Points, in no order, along strands that fork, close into loops and pass close to each other.
Two points are linked if the straight distance between their rows is under 54. Some points are linked to none.
j72: [ 17  -6  -9  -3 -10   6  -9   2  -1   5 -13  25   0   0  -8   2 -13  -3
  15   3   4  -2   7   1 -11   1  -9 -13  -8   9  -2  18  -3   7  -5 -13
   9   3  -1  11  -8   2   3  10]
j319: [ -7   0  13  -7 -15   0   0 -15  16   0   3   5 -22   5   4   0  19  -5
  17  -2  11   4   5 -13  23   7  -4   4  -2  15  -5   2  -4   9  -9   1
  -1  13  11  15   5  -9 -19  11]
j180: [-11  -9  13   5  -1  11   4   2  29   7   9  -5  -2  -1   5  -2   1 -12
   4  -5   7  -9   9  -9  -1   9  -9   0  -8  13 -10  -6   2   6   8   0
  -2  26  12   2  -1  -2  -7   0]
j662: [ -4  -3 -10  14   9   1   8  18  -2 -12 -13  24  -5  20   2   6   7   1
  -2 -12   3   1   5  -1  -4  -6   7  -1 -11 -17  -4  -6  17 -15   7   4
 -15   9   7  -7  14   7   1 -17]
j280: [  3   9 -11  -5 -13   5   9   4 -25   6 -11  -5   4   6  -6  -9 -14  11
   8  12  -3   4  -1  -7   1  -1   9  -7  -2 -16  -3   2   6  -6  12   5
  -1 -18  -7 -12   6  10   3  -7]
j58: [-14  13  10 -15  -4  -6   2 -23  -3   0  19  -8  -6   5  10   0  24  -2
  -2  -4  -2  14  -3  -6  20  -2   6  15 -10  24   4 -15   1  -4  -3   4
   9  -1   1   8  11 -21  -5   5]
j687: [ -5  -7   1  -5  -4  13  12  22   2  -6   5 -18   6   0   5 -11 -13  -1
   1   0   1 -15  20  -2 -27  -8   4  -2   1   2  -1  -6   6  -2   1   3
  -6 -16   1   3 -20  -4   2  11]
j817: [  3  15  -3 -12 -17  -6   3 -15 -14   3   2 -10  -7   9  -4   3  -3   4
  13  16  -4  14   5 -12  16   7  -7  -4  -3  -3   2  -8  20  -2  16  14
  10 -10  -7  -5   5  -3  -8 -13]
j225: [  1  -6  -9  11   3 -10  -1   4  -6  -1  -7 -20   7   3  11   3 -18   7
   1   3  -4  -9 -10 -15 -12  11  -8   2   1 -11   2   3  17   5   2  10
 -15   2 -11 -12  -8  -3   5   0]
j30: [  3   6   5   0 -15   4  -8 -22 -14   7 -11 -18   2 -13  -2  -2 -13  -3
  10  23  -2   3 -10 -14  20  10  -4 -12   1   8   3   8   0  10  -6   5
  11  -8 -13 -11   6  -5  -5   5]
j577: [  8  13   1  -1   5 -17  -5 -22 -14   3  13  -8  11   5   6  16   7  -3
 -14  -2 -22   9 -12  10   6   6  -8  -6 -22  -3   9 -18  16 -12  16  14
   2  10  -4 -11  -2  -6  10  -4]
j329: [ -7  12   0 -20   4 -12  -5   0  -5 -11  29  -1   5  12   5  -1  24  -2
  -8  -7  -6  14   1   7   4 -10   4  19  -4  25   4 -14   9 -14  -4  -2
   9  -1   7  12   9 -10   5   5]
j791: [ 11   7   9  -2  -6 -13  -6 -19   5   7  -6  -2 -13 -16 -10   9  -1   1
   5   4  -5   0  -6   7  19   1   2 -16  21 -11  12   6 -14  13 -11  -4
  11  -9  -1   6  -5  -4 -11   9]
j983: [-11   7   7   3   1  -1  10 -12 -15   6  12 -27   0   4   2   5   1  -1
  -6   2  -9   4  -5   0  16   5   4  -3  -3  -9   1 -20   8  -7  16  20
  -7  -5  -7 -22   6  -3  -5 -10]
j369: [ 10   4  -3 -11  -1 -13 -12  -8 -16 -11   1  24 -17   4   7  11  19   0
  -7 -10  -7   8  -8  14   0 -17   3   9  -5   9   9  -4   3 -11 -15  -3
   3  -1  -2  10   2  -7  12  15]
j567: [  0   1   4  -4  -9   8  12   2   4   7   8 -34  15 -10  -6 -14 -27  -3
   5  15  -2 -14  15  -1  -8   9  -9  -7  12  -2   2  -2   2   7   9   2
  11 -18  -2 -12 -18   7  -2   0]
j538: [-14   2   6   2   2   7   1 -20  -6   4  -2 -16   3   9  16   0   6   0
  -1  -2   8   3  -9 -22  15  10  -5  11 -14  12  -3  -6   2   3   1   9
  -2  13  -9  -4   7 -16   1  -5]
j308: [ -5  -4  -4  -2 -14   2   7  10   4  -3  -5   1 -11  10   3  -2  -4   3
  14   3   7  -1  13 -16  -4   4  -1  -3  -2   3  -5   4  12   0   5  11
  -6   0   4   7  -1   0  -5   0]
j570: [ -9   7  10 -15  -9  -1  -4 -11   8  -7  15   9 -16   3   8  -2  29  -5
   7  -4   6  14   1  -7  17  -6   3  14  -9  27  -2  -1  -5   2 -11  -5
   9   9   6  21  10 -15  -6  11]
j193: [ 19  16  -8  -7   8 -23 -11  -9 -23  -5   8   8   4   2   7  14   7   3
 -19  -6 -21  13 -13  17   4 -10  -4  -4 -10  -9  14 -12  10 -14   8   2
  -2   9   0  -8   0   0  15   3]
j349: [  3   0 -11  11  10   6   4   7  21  10  -9   9  11   4 -12  -8 -12   0
   8   2  12  -6   4  -2  -3  15  -9  -1   3  -1 -11  15  -8  10   0 -14
   2   7   9   5   0  13  -3 -20]
j95: [ -4  -2  11  11 -10   5   1 -23  -7  14  -5 -32   3 -21  -6   2 -20  -6
  -5  19  -7  -3  -6  -8  20  12  -1 -15   7  -1   9  -3  -3   5   7  10
   7  -8 -17 -23   9   2 -12   1]
j85: [ -7   1   8  16   2  -1   8 -13  -8  10   5 -40  15  -8  -5   5 -13  -2
  -8  10  -9  -5 -11  -2  16  15  -6  -7   3 -12   0 -10   2   0  13  17
  -7  -7 -13 -32   4   2  -9 -11]
j6: [ -3 -22   1   7   7   4  -7  16   5 -11 -14  16 -11  11   6   1   2 -12
  -4  -8   9 -10  10  -6 -24  -9 -14   1 -20  20   6  13  15   1  -7  -9
  -6  20   8  12 -11   1  -4   9]
j332: [-10   3  -2  10  -1  -1  18   9  -8  -4   1   6  -4  10  -4   5   6   6
   3  -6  -5   4   4   1   7  -7  14  -4  -8 -23  -8 -19   9 -17  17  19
 -11  -7  -1  -7  11   9  -5 -15]
j842: [  8  -3 -12 -15   2  11  -3  24  -8  -9  -3  13   7   5  -6  -6  -4   4
  -2   5  -2   2  12  12 -23 -14   5  -4  -5   7   0  -2   2  -9   9  -6
  -1 -16   3   5  -6   0  14   0]
j500: [-20   4  19  -6 -22  19  15  -8   6   1  12 -21  -6  -8   8  -6  -1  -3
   6   5   0  -5  15  -7   7  -3   8  -3   0  13  -6 -16  -4  -2  10  11
   6  -9  -2  -3   0  -1  -9  10]
j862: [ 11  10   5  -6   8   7  -4   3  18   8  -4  16  -2  -4 -19  -4   4  -2
  -1  -3  13   2   4  15   7  -3   6   5  17  -5   7   9 -27   9  -7 -19
  15 -13   6  11  -2   0  -3  -4]
j387: [-18  -8  13   2  11   2   0  -3  -5   5   4 -14  -6 -14  18   3  10  -2
 -16 -14  -8  -6 -10   4 -10 -12  13  12   4   1   4  -9  -8  -4 -15   2
  -7  10  -7  -5   0 -14   3  17]
j295: [ 20   1 -12  -1  28 -18  -2  16   3 -14   5  13   1   9  -6   4  10   5
 -16 -14   3  -1   4  23  -1  -7   1   5  18 -19   8  -2  -2  -5  -3  -4
  -8  -8   6   1   3   6   3 -10]
j880: [  4  15   2  -8   6  -6  -5 -12  -8   9  12 -12  -3  -8  -6   2   3  -3
  -6   5 -18   5  -6   9  11  -5   2  -5   2   7   9  -9  -7   2   1  -2
   7  -2  -2  -4   2  -6   2  -1]
j83: [ 20   7 -12   1  16 -25  -2   3  -5  -7   5   6  -3   5  -5  15  -1   8
  -9  -9 -10   4  -2  17   3   0  -1  -8  15 -26  16  -5   6  -3   4   2
  -8  -3   1  -6  -5   6  -2  -8]
j987: [ -8  -5   0   5  14   5   5  20  -1  -9  -4  12   3   9   2   6  14  -6
 -12 -14  -5  -2   3   8 -13 -15   5   2 -22  -7  -9 -12  11 -19   7   3
  -7   7   8 -10   9   2  11 -10]
j546: [ -6   8  -4   7   3   2  -1  -3 -24   9  -4 -24  21  -9  10  -8 -13   5
 -10  10 -10   3 -24  -6   0   0  -1   4  -7  -1   2   2  -6   2  -4   4
 -10  -8  -9 -22   3  -1  14  -5]
j33: [ -3 -11   3   0  -9   2   7  12  12  -5   4 -15   1   4   8  -2 -11  -4
   5   3  -3 -14  20 -10 -15  13 -11  -3  -1   1  -8  -5  19  -1  12  11
  -8   1   3  -1 -14  -2  -1   3]
j639: [  0   9   0  -1  16  -2  11  11  12   4  11 -18   8   0 -18  -4   0   2
  -5   1  -3   1   9  11   1   2   8  -3  15 -16   2  -8  -5   1   8  -3
   3 -17  12  -6  -2   2  -4 -18]
j991: [  7   5   6 -18  -6  13  -4  14  26  -7   5  18  -3  -3 -21  -8  10   0
   7   4  23  16  17   5   2  -4   4   7  16   7   0  14 -26   7  -3 -22
  10 -13  19  23  -5   2 -12   0]
j174: [ -2  -1  -4  15   7  14   8   2  21  22 -13  16  21   3 -16 -18 -21   4
   9  -1  15 -12   7   2 -15  17   0  -4   0  -7  -6  20 -13   2   2 -12
   8  -3   6   6  -7  18  -1  -7]
j248: [ -7  -6   7   8  20  -4   3   5  -3   7  -7   5  -2 -14   3   8   4   0
 -20 -18  -6  -8  -7  14  -7 -15   9   2   3 -17   4  -3  -7  -9 -10   0
 -12   3  -1  -8   0   1   7   2]
j615: [  7  -4 -13 -19  -1   3 -12  15  -7 -23   8  15  -6  13   2  -6  17  -1
   2   3   7  17   3  -7  -9 -14  -8  13  -9  27   1   5  10   1  -2  -8
   1   3   1  20  -1  -7   8   9]
j93: [  2  -2  18   5 -14   4   3 -20   9  20 -13  -4  -5 -22 -17   5 -11  -7
   9   8   2  -9   0   5  16   9   7 -19  14 -17   7   7 -16  10  -4   0
  18 -11  -2  -1  -4   4 -19  10]
j25: [ -1  14  -2  -2  -3   2  -4 -11 -19   3 -11  -6  -3  -6  -5  -5   0   4
   7  16   3   7 -12  -7  20   1   3   2   3   2  -5  11  -9   3 -10  -2
   6  -6  -6  -8  17  -2  -2  -6]
j541: [ -1 -12   5  15  -5 -10  -4 -10  -7  -6 -14  21 -14   5  15  25   1  -2
  -7 -16  -8  -4  -8  -2  -8  -3  -2  -6 -12 -18   7  -7  23  -9   4  19
  -7  19 -10  -4  -1  -1  -5  11]
j483: [ -3 -11   2  11 -11   0 -11 -14   0   6 -19   3  -1  -8  11   9  -7   2
   7   0   4  -4 -12 -15   1   8  -1  -7   1  -2   1  16  -5  11 -16   5
  -5  12 -12   5   0   0  -1  17]
j151: [ -9   4  -1   7  10   6   7  14  22   8  -2  -7  10  -9 -11 -30   1   0
   0   0  18  -6 -13  -1  -6   0   0  30  19   4   2  10 -27  17  -9 -28
   2 -14   9   4  -3   0  -4 -13]
j342: [ -1 -17 -12   9   8  14   1  20  -7  -2 -20  20  10   8   0  -6 -15  -3
  -2  -6   3  -9   2   0 -32  -5   1  -4 -19  -2  -3  10  13  -9   5  -6
  -5   4   3  -2  -3   8  10   0]
j766: [-10 -19   9  17 -19   4 -11 -20   1  14 -15  -3   9 -18   6   5 -20   8
   8   4  -2 -13 -12 -12   0  22   3 -17   5 -10  -4  14  -4   2  -1  15
   1   6 -21  -6   3   9  -5  17]
j697: [  9  -2 -14   8   2   7   5  16  -8   4 -19  31   7   9  -9  -1 -14   4
   3  -7   5  -2   2  10 -13  -2   9  -9  -7 -21   0  10   3 -10   8  -2
  -1  -6  -1  -3   3  15   5  -4]
j126: [ -2  -2   0  -5   0   6   2  15  26 -14   4  24  -8   6 -10  -4   9  -1
   7  -3  17   9  19  -3   0  -8   6   1   7  12  -7   4 -12   3  -5 -15
   0   3  24  22   4   6  -9  -7]
j478: [-11  -3   3   7 -10   3  13  -8 -11   3   0  -5  -5  13   7   9   4   4
   2  -3  -2   4   1 -11   8   4   6   0 -10 -12  -5 -19  16 -12  20  26
  -6   3 -10  -8   7  -2  -2  -7]
j553: [  2  -5 -10   6   9  -7   6  16   3  -9   3 -16   9  12   7   4  -2   0
  -1  -1  -7 -12   1  -4 -17   8  -8   1  -6  -6  -5  -5  24  -1   5   7
 -12   4   4  -9 -10  -4   4  -4]
j321: [ -8 -19  14   4 -23  18   0  -1  18  11  -1 -16   1 -12  16 -18 -16  -8
   9   4  14 -20   3 -18  -3  20 -15   5   1  12  -4  10 -10  14   1   0
  -7  14   2   2 -12   7 -17  17]
j297: [  1 -18  11   8  -7  -3  -6  -8   5   1  -8  19 -19  -3  12  25  -1  -6
  -1 -10  -5  -9   3  -3 -14  -1  -9  -8 -13   1   5  -3  14  -2   1  10
  -2  20  -5   5 -11  -1  -7  15]
j132: [  9  16  -8  -3   3 -23  -4 -15 -20  -6   6   0 -13  12  -2   7   9  10
   1  -2  -2  15 -12   2  29   0   4   7  15 -11   8  -2   5  -5  -3   8
  -3  -7  -2  -5  16  -3  -5  -7]
j580: [  4   0  -8   7   2  10  -1  12  18  -2  -3  20  -2  14  -7  -1   2  -5
  10   3  12   7  11  -5   5   1  -7  -4  -9  13 -10   8   0   7   0 -15
   1  22  14  11  10  11   3 -18]
j8: [ -2  -3   4  12   9 -10   3  -7 -14   8  -3  -8   0 -11   2  11  -1   5
 -15 -12 -12  -1  -9  10   2  -6  14  -9   1 -26   8  -7  -8  -7   1  13
 -16  -3  -8 -13   2   4   3   4]
j966: [  3  20  -4  -8  -8 -15   6 -19 -17  -4  12   0 -10  16  -3   7  10  11
   2   6  -9  20  -2  -2  24   2   4   2  -1  -2   5 -12  15 -11  12  14
   4 -12   0  -3  17  -5  -6 -10]
j70: [-12 -14  -4  27  -4   8   3  -8   2   3 -19  -2  -2  12  17   1  -5  -4
   3   0  12  -5  -6 -24  -2  17  -4   7 -13   0  -4   8   9  -3   3  11
 -12  26  -5  -2   5   0   3  -6]
j221: [ -2  -9   1   0 -14   9  -2   3  14   6  -3  -6  -5  -6  12 -20  -6  -7
  15   4  16  -7  -1 -18   0  11 -12   8  -3  17  -3  17  -8  19  -8  -8
  -8  18   5  12 -11   1 -11  14]
j117: [ 15   3  -1  -2   3 -19   0  -6   7   4   4  -4  -9  -2  -9  12  -6   2
   0   0  -6  -2   3   7   6   6  -2 -10  24 -14  15   2   3  10  -1   3
   1  -5   1   5 -12   1 -11   2]
j490: [ -7   3  -3 -15  -7   9   8  21  -7 -18  11  -9   7   3   3  -9   1   1
  -2   5  -6   2  17   1 -21 -19   8   2  -1  11  -3 -14   8 -14   8   2
  -2 -20   2   3 -12  -5  13   2]
j152: [ -9 -12  13   9  -8   6 -10 -15   2   7   0 -19  15 -11  14   8 -15  -8
  -5   9  -2 -12  -6 -17  -3  27 -15  -4 -10   5  -7  -3   6   2  14  15
   3  22 -17 -16  -5  -1  11   0]
j819: [ -9   8  -5 -19   1   0   4  10   3 -12  13  -7  -7   6  -4 -15  16  10
   2   7   9  14   5  -4   9 -11   8  22  20  11  -5   3  -8  -1  -8  -7
   0 -12   7   8  14  -7  -3  -5]
j251: [ 14  -8  -6   9 -10  -9  -8   5   7   7 -12  13  -4  -1  -3  12 -26  -1
  15  -1   3  -6   8  -6 -12  17 -16 -13  11 -17   1  19  13   8   1   4
  -1   5  -8   7 -15   5  -9   2]
j883: [  8   4  -9   4 -13   6   2  -2 -26   9 -17  23   7  -1  -8   1 -13   5
   8   4  -7   5  -5   9  -2  -8  10 -16 -13 -18  -3   2  -2  -9  11   1
   3  -8  -7  -6   3  12   9   2]
j744: [ -4  -3  16  -3  -6  10  -6 -13   5  14   6 -17   7 -15   8   3 -10 -10
  -1  10  -6 -10  -2  -4  -1  11 -10  -9  -5  13  -4  -5  -5   9   6   4
   8  14  -8  -5  -7  -2   3   6]
j798: [ -3   5  10  -7   6   5  -2  -2   8   9  18  -9   2  -5  -1   7   5  -7
  -5   0 -18  -2   3  10  -6  -5  -1  -8  -8  13  -3 -16  -1   0   8  -3
   7   7   5  -2  -7  -6   3   0]
j366: [ -4  -3   1   6   2  -5  -6  -7   5   2  -3 -14  -3  -3  12  -3   0   0
   1   1   8  -4 -16 -19   3   9  -8  10   2   9  -1   8   0  21 -10   1
  -6  15  -3   3  -1  -8  -3   6]
j52: [ -1   9   6  -8   0  -9   2 -15   1   0  25  -8   7   4   5  15  11  -6
  -9  -1 -23   3   2  12  -1   3  -4  -8 -19  13   3 -27  18 -13  16  11
  11   7   6  -2  -6  -8   4  -1]
j909: [ -6   8   2  -6  10  -2  14  16  12 -11  19  -5  12   5 -15  -1  12   5
 -11  -1  -8   8  17  14  -2 -10  12  -6  15  -9  -4 -17  -3 -16   8   0
   1 -18  17   0   1   3   1 -14]
j644: [  8  -5 -12   8  13  -9  -3   8  -5   0 -19   9   5  -4   1  -5  -9   9
  -5  -6   5  -7 -14   2 -14  -3   4   4  11 -14   8  17 -10   8 -16  -7
 -11  -7  -6   3  -3   3   8   2]
j178: [-12   7  12  -2 -17  21  12 -14 -13  11  -4 -16   3 -19  -9 -11 -13  -5
   8  14  -2  -2  10   0  12  -4  16 -12   1  -1  -1   1 -13  -2   0   1
  22 -24 -10  -9   5   9  -7   6]
j504: [ -5   1   8 -18  -2   0   3   9  23  -3  23 -14  -4  -5  -4 -10   8  -4
   3   5   4  -1  13  -5   1  -3  -5   6   8  17   0  -2  -2  12   0 -10
  -1   0  17  15  -8  -6 -17   8]
j876: [  2   8   1  -8 -15  10   6  -3 -19   8   3 -20   1  -6  -3  -7 -17  -1
   6  16  -9   0   8  -1  -2  -3   4 -11   1  -1   4  -8   1   0   8   6
   8 -19  -7  -7  -9   4   4   2]
j540: [ 12   6  -4   2  17 -20 -14  -2   7   2   1   4  -2 -12  -3   2   6   6
 -17  -9   0   1 -14  14   9  -8   2   7  25 -10  12   7 -20  12 -19 -18
  -2  -2  -3   7   0  -4   2   5]
j155: [ -4  -8   9  15  -6  -7  -2 -15 -13   4 -10   4  -9  -6  10  22   2   5
  -4  -9 -10   0 -15  -1   4  -4  12  -9  -4 -21   5  -8   5  -8   1  23
 -10   3 -16 -11   3   0  -1  14]
j463: [  5   6   9 -21 -20  11  -3   4   9   7   3  -2  -3 -11 -13 -12 -12  -4
  16  18   9   2  21  -5   6   3 -10  -4   3  11  -2  17  -8  11   0  -7
  14 -11  11  13 -15   7 -16   9]
j309: [  8   3  -7   2  23 -18  -5   7  23  -2  13   0   1   2  -4  -1   6   2
  -8 -12   6  -3  -7   5   4   1  -5  11  18  -5   2   3  -7  17 -10 -18
  -4   7  12   5   4  -2  -5 -11]
j159: [-15   1  -3  12  -3  11  14   0   4   7 -12   7  -9   9  -5  -6   1   4
  13  -1  13   0   0 -12  17   1  10   0   1  -5 -13   6 -11   0  -4  -1
  -2   7   4  -4  22   8  -2 -15]
j666: [  6   9   4  -7  14  -1  -7   2  18   4  11   9   1  -3 -13  -1   8  -3
  -4  -2   4   2  -2  10  10  -4  -2   3  10   7  -3   4 -16  16  -6 -21
  11   8   9   4   6   2  -4 -15]
j737: [ 13  13  -2  -8   1 -14  -5 -13 -12  -7  -3  12 -17   1 -12   4  16   7
   3   3   3  13  -7  13  31  -6   7   3  26 -10   4   5 -15  -1 -16  -9
   8 -14  -1   3  16  -2  -2  -1]
j360: [ -7 -24  12  14 -19  10  -7  -8   9  14  -6  -7  10 -18  14  -8 -25   1
   7   4   7 -18   2 -17 -10  28  -8  -8   5   2  -3  15  -1   3   2   7
  -1  12 -15   1  -9  11  -7  20]
j358: [  1   7  -9 -10   2  -5   3   8   2 -13   7   6 -12  17  -4  -1  11   8
   8   0   7   9   8  -8   8  -2   1   6   5   7  -4  -4   9   1   2   4
  -2   2   7   8  11  -1  -4 -11]
j176: [ -3  -7  -2  -5  15   4   0  25  25 -24  13  17   9   9 -11  -3  17  -4
 -11  -5   9   8  18   7 -17 -13   1   8   5  11  -6  -4  -1  -9  -2 -17
  -4   4  23  17   4  -2   0 -12]
j755: [ 12  -5 -11  -3  15 -16 -16   4 -10 -10 -10  13  -3  -5   5  -1   9   8
 -14  -8   4   4 -17  11   1 -14  -1  16  22 -10   7  14 -13   1 -24 -11
  -9  -4  -8   4   4  -3  13   4]
j982: [ 13   2  -8  -9  -7   4 -10   2  -7 -12 -10  17  -9   1  -7  -7  11   2
  17   7  15   8  -7   4  16  -3  -1   4  11   7  -7  21 -20   8 -20 -14
  10  -7   0  14   7  -3   7   4]
j398: [ 13  -3 -11 -16  -2  -5 -15   2  -6 -16   3  21 -15   2   0  -4  22   0
   4  -2   7  14  -4   8   4 -15  -1  14   7  16   1   8  -6   2 -17 -14
   5   2  -5  17   7  -5   9  10]
j556: [ 10   1  -2   5  13  -4   2   9  12  -7   0  32 -10   9 -14  12   6   5
   0 -16   5   3   9  16   7  -7   6  -5  12 -15  -2  -4  -8  -2   2  -6
  -2  -3   9   7   5  11  -3 -13]
j748: [  2 -10  14   4 -16   3 -12 -16  19  13 -11   4  -5 -19   5  10  -8  -6
  11   2   2 -11  -7  -5   4  14  -6 -13   4   1   0  15 -16  20  -8  -3
   4  17  -4   6  -4   0 -12  20]
j116: [ 13  -2 -10 -13  13   1  -4  23 -18 -12   5   2  11  -2   2  -7   7   1
 -18  -4 -10   5   0  22 -22 -17   0   5  -7  -1   6  -6   5 -17   3  -7
  -5  -8   1  -5  -4  -2  22  -1]
j925: [-12   0   9  -7   2   2  -3  -6  -2   1  19 -34   3 -11  15  -8   5  -6
 -11  -1  -9  -4  -8  -2  -5  -8   4  11   4  17   8 -13  -2   5 -12  -3
  -1   0  -9  -6  -9 -17   7  18]
j340: [ -2   4  -5  12  17  -4  -7  -1  -9   4  -1 -25  28 -13   8  -4   0  -1
 -14   3 -13  -5 -26   5  -8   3 -10   7 -15  -1  -7  -1  -5   4  -7  -6
  -8   4  -3 -22  -5   1  20 -11]
j469: [ 22  -2  -7  -3 -15  -6  -5   3   6   4  -5  19 -10   2 -12   7 -16   0
  22   5  11   1  20  -3   2  10 -14 -11   8  -6   0  23   4  10   1  -6
   7  -4   3  15 -16   6 -10   5]
j625: [ -3 -10  -6  13  14  -6  -6   4  -3  -9 -21  21 -14   8  13   6   6  -1
  -9 -14  10  -5  -9  -4  -6 -10   2   7  -5  -5   0   7   4   0 -17  -2
 -11  19   0   3   9  -1   5   3]
j895: [-14   7   1   1  10  -4  15  -3  -4  -8  20 -26  12  15   4   1  12   3
 -10  -5  -9  -1   1   4   8   3   5   8 -10  -6  -7 -21  11 -16   8  16
 -14  -2   9 -17   7  -9   3 -11]
j142: [ -6   7  -3  18  11   9  10   0  -5  19  -9   3  15  -8 -13  -4 -14   1
   2  -1  -3  -3  -8   6  11   5   8 -13  -4 -21  -7   6 -13  -2   8  -1
   0  -2  -5 -16   9  15  -4 -20]
j484: [  1   8  -7  -1  -5   9   4   0  -5   0 -14  10  -9   4 -11  -7   3   3
  19  10  14   5  -2  -8  21   4   4   1   8  -1 -10  16 -14   5 -11  -7
   8  -7   3   0  15   8  -6 -11]
j11: [ -8 -23   2  10   5   7  -1  19  -1 -11 -20   6  -6   7  11  -1  -5 -14
  -9  -6   4 -19   7  -4 -36  -3  -7  -3 -21   4   2   3  21  -6  -2   1
  -7  11   5  -1  -8   4   2   6]
j844: [ 17  15 -10 -15   3 -12 -12  -7 -25  -2   1   3   4   1   1   0   7   4
 -13   3 -13  20 -15  13  10 -12  -1   1  -4   3  10  -3  -3  -6   1  -1
  -2  -1  -7  -7   6  -3  17  -3]
j660: [ -4  -1  -6  13 -13   2   8  -8 -25   8 -13 -11   4   0   2   0 -18   9
   9   5  -1   2 -12  -7   6   6   9 -10  -2 -26   2   4   6  -7  10  17
 -10 -11 -17 -16   6   7  -4   1]
j827: [ 20  -3 -11  -4  -3   5 -13   5  -6  -4 -11  42  -6   4  -8  11  -3  -4
   4  -3   0   5   3  14  -4 -12  -3  -9 -13   7  -4   6  -4   0  -1 -15
  10   6  -4   7   0   4  10   3]
j392: [-12  -1  17   1 -12  21  12  -9   8  17  -5  -3   0 -15 -10  -8 -11  -5
  10   5   5  -9  10   4   6   2  13 -10   6  -1  -4   4 -21   5   0  -4
  16 -11  -1   2  -3   7 -11   8]
j706: [-11  -6 -10  15  -9  10  11   4   2   9 -12   1  -2  13   4 -10 -11   1
  16   1  11  -5   3 -20  -3  13   4  -3  -4  -2 -10   8   6  -2   6   8
  -7   7  -2  -1   8   8  -2  -7]
j551: [ 15   2 -10   6  11   0  -4   8  -6  -3 -15  41  -1   6  -6  10   1   2
  -7 -14   1   4   1  19   5  -9   6  -7   1 -19  -2   4 -10  -9   2  -7
  -2  -1  -2  -1   6  11  11  -9]
j563: [  0  -3  -3  -6  19 -14  -6  12   5 -10  20 -12   3   5   1   1  13  -4
 -13 -11  -8  -5  -3   6 -14  -4  -4  12   0  10   5  -3  11   1  -9  -5
   0  11  10   5  -6  -9   2   7]
j123: [  4   0   6  -7  -8 -12  -3 -10  -5  -5   8   1 -19   0  10  13  12   1
   0  -4 -12   2   0   2  -5  -8   5   1  -2   7  10  -9  13  -4  -4  10
   0  -3  -3  11  -5  -9  -1  19]
j385: [  3   2  -8   2  18   8  -3  15  -6  -1   0  -9  19  -7   4  -4   1  -6
 -14   0 -12  -8  -8  14 -18  -8  -1   1 -15   1  -5  -5  -3  -6   0  -8
  -5   2   1 -14 -10  -1  21  -6]
j367: [ -1   5   0 -15  15  -2  -1  16  16 -13  24   8   7   2 -11   2  18  -2
 -11  -5  -9   9  13  19 -10 -13   7   5   7  10  -1 -13  -4 -13   1 -13
   3  -5  19  10   4   0   3  -7]
j175: [ -2   8   8 -11 -29   6   2 -20 -11   4   3  -5  -5   1   8   3   0   0
  15  13  -3   9   8 -17  13   8  -4  -3 -13  13  -2 -12  14  -2  16  20
  13  -9 -10   3  -2  -9   0   2]
j271: [ 10 -15 -13  11  22  -4  -8  18  12  -8 -15  14   5  -1  -1  -8  -3   0
  -7  -7  13  -8 -11   5 -25  -2 -10  13   4   1   8  17  -5  12 -15 -19
  -5   1  -1  10 -11   3   5  -2]
j745: [ -9   1  -2  -1  22  -8   8   6   7 -12  17  -8  10  11   3  13  22  -5
 -15 -16 -13  -6   3  14  -9  -2   5   3 -15  -7  -8 -21  16 -18   1   8
  -8   8  15 -12   3   0   6  -5]
j714: [-12  -4  -4  15   2   7   8   2  -8   5  -8 -20  14  -4   8 -15 -17   7
   1   4   2 -12  -8  -8 -11   6   3   2   2  -7  -4   4  -6   6  -4   1
  -6  -9 -10 -14  -2   5   4   1]
j96: [ -9   1  15  -9 -13   3   2 -26  -3   2   7  -8   0   6  18   7   8  -1
  -1   1  -1   4   3 -15   8  14  -9   4 -22  16   2 -18  16  -2  15  21
  10  12 -12   5  -4 -15   1  -1]
j224: [ -7  -4  -4  12   5   7   8   5  12   8  -6 -11  15  -9   4 -24 -16   5
   7   3   8 -14  -9  -7 -15   7  -1  13   7   5  -3  11 -15  15  -9 -14
   0 -12   0  -1  -9   5  -2  -2]
j228: [-10   7  -3  -6  10  10  11  18  14  -7   5 -13   9   0 -15 -23   4   6
  -2   9  16   6   5  -3   1  -5   2  22  21   8  -8   7 -19   8  -3 -17
   6 -18  12   1   7   3  -3 -19]
j868: [  8  -7  13  -8 -17  -6  -6 -12   8   0  10  10 -17  -1  10  20   3  -5
   3   0 -11   1  12   0 -12   2 -14  -4 -17  19   5 -10  17  -2  13  14
   7   8   1  13 -16  -7  -7  15]
j970: [  8   5  -8 -19   0  -1 -12   7  -8 -15  21   2   4   9   1  -1  16   0
  -6   5  -8  14   5   4  -9 -15  -4   7 -14  27   3  -8  16  -8   6  -4
   5   0   3  13  -5 -12  12   5]

A tip is a point with one link. Name the tips that can be reached along the links from each point below, in the order of the rows.
j387 | j319, j70, j925
j221 | j737, j748
j697 | j567, j6, j251, j660
j644 | j639, j174, j271
j844 | j152

A fork is a point with three links, a tip a point with one. Leave the first point through the second and follow the links. Name the first fork or tip that comes.
j123; j868 | j925
j387; j248 | j398
j714; j546 | j33
j33; j687 | j714
j178; j392 | j551
j271; j644 | j126
j737; j132 | j366
j556; j295 | j876

How many points has the smallest loop of links through each point below? Write 0 if it is on no loop.
j83 | 13
j553 | 10
j52 | 6
j321 | 6
j546 | 11
j478 | 7
j817 | 0
j970 | 0
